Each row is a point on a landscape with many valleys, with its height.
From any point a ball rolls to the lowest of the 4 points nearest to it. It stops when none of these is lower. Distance is the straight distance between rows; heights are no part of it.
Rupo: [ -7  13 -24  11  -6  17  63 -23]  h=0.84
kes: [ 15  23   2   1 -33   2  14 -12]  h=0.87
zaron: [-23  -4 -45  39  87 -12  -8  27]  h=0.86
devid: [-30   7   7  20  51  20  27   9]  h=0.99
tarat: [-32  -4 -34  28  76  -2   1  16]  h=0.70
dazi: [-28  13   2   6  42  18   7   6]  h=0.76
Vusos: [ 20   2  37 -24 -42 -31 -26  -9]  h=0.79
narib: [-34  -6 -25  21  66   8  -4   9]  h=0.77
rab: [  2   6 -12  -2 -53  15  34 -26]  h=2.43
Porod: [-14  -6 -34  15  54   3 -23  16]  h=0.62
zokes: [ -5  15 -25  22  14  15  65 -14]  h=3.71
bokar: [  2  13 -22   7 -27  17  41 -22]  h=3.57
difu: [-15  15 -12  40  35  17  65  10]  h=1.71
borib: [-29  -2  -5   0  40  17  -6   6]  h=0.57
migug: [ -5  -5 -24  -3  25  -3 -52  23]  h=2.65
tipu: [  7  -8  23 -32 -23 -23 -28   7]  h=4.39
fuzi: [-18  14  -6  36  40  26  49  12]  h=1.38
bala: [ 48 -40  35 -40 -24 -30 -76   6]  h=3.89
tus: [-39  -2  -5  34  59  19  20  12]  h=0.88
lumiz: [-1 21 15 -2 -6  0  5  6]  h=5.77
mol: [ 28  -8   9  -4 -72   1   7 -26]  h=1.84
mamu: [-28   8 -11  48  50  21  68  20]  h=1.73
mibe: [ 47 -18  28  -8 -75  -7  -9 -36]  h=1.82
Rav: [-12   7 -18   6 -33  24  56 -30]  h=3.45
Suzek: [-11  15   7  -2  18  12  10   5]  h=3.95
linap: [  8 -18  -3  -5  -2  -7 -60  19]  h=4.79
fedor: [ 26 -25  25 -23 -85   6  18 -35]  h=2.08
vib: [ 16  21  -3   6 -27   8  19 -11]  h=2.00
Zuto: [-5 20 -5 19 27 17 44  5]  h=2.39
Rolo: [ 21  24  11  -1 -42  -7   7 -13]  h=1.83
tid: [ 10 -11  20 -19 -79  12  30 -34]  h=2.18
rem: [ -8  -1 -28   8  45  -2 -42  19]  h=1.23
fub: [ 33 -16  40 -43 -39 -43 -39 -10]  h=2.13
dok: [-11  -7  -4 -22  11   1 -35  18]  h=6.45
tibod: [ 19 -26  11 -26 -10 -17 -61  18]  h=4.64
fid: [ 48 -39  35 -55 -30 -39 -57  -3]  h=3.25
mim: [ 34  -2  36 -17 -57 -32 -26 -27]  h=1.53
sipir: [-10   7  19 -22 -14 -11 -16  14]  h=6.59
Kef: [-23  13 -25  42  28  11  85   0]  h=2.25
Safa: [-49  -7 -29  41  72   3  13   7]  h=0.78
vokad: [ 31 -29  26 -44 -28 -36 -47   8]  h=3.22
mipas: [-14  22   8  13  32  22  27   9]  h=1.91
gavu: [ 28   4  28  -6 -54 -20 -15 -22]  h=1.63
vosu: [ 38  -7  18  -7 -71  -9  -6 -32]  h=1.75
bugo: [-25   5   1  -9  21   9  -9  11]  h=3.65
Tudo: [  4 -19  -2 -21  -3  -9 -47  16]  h=6.29
tifu: [-19  -7  -9 -15  22   9 -24  11]  h=4.26
Tunol: [ 16  17  24 -17 -29 -14 -14  -3]  h=0.71
Kezat: [ 4 31  2  7 -2  8 26 -2]  h=5.09
vog: [-10   3 -36  17  69  -5 -34  20]  h=0.97
taduz: [-19  -1   7 -16   5   4 -15  19]  h=6.76
livom: [-21  -5 -43  21  63  -4 -17  20]  h=0.82
Gal: [  3  25 -11  11   4  12  32  -1]  h=4.58
nomar: [ 26 -31  19 -25 -15 -22 -64  14]  h=4.22
pob: [ 11 -11   4 -11 -73  11  27 -26]  h=2.01

Two balls start at each pair of points below. Name the first point that both come to, or write never.
Gal and dok: never
mol and nomar: Vusos
fuzi and taduz: borib
linap and bala: never
Suzek and Tudo: never

For each start below, name the point where the ball stops.
fedor: Tunol
pob: Tunol
mamu: borib
mipas: borib
tibod: Tunol
fid: Tunol
difu: borib
tus: borib
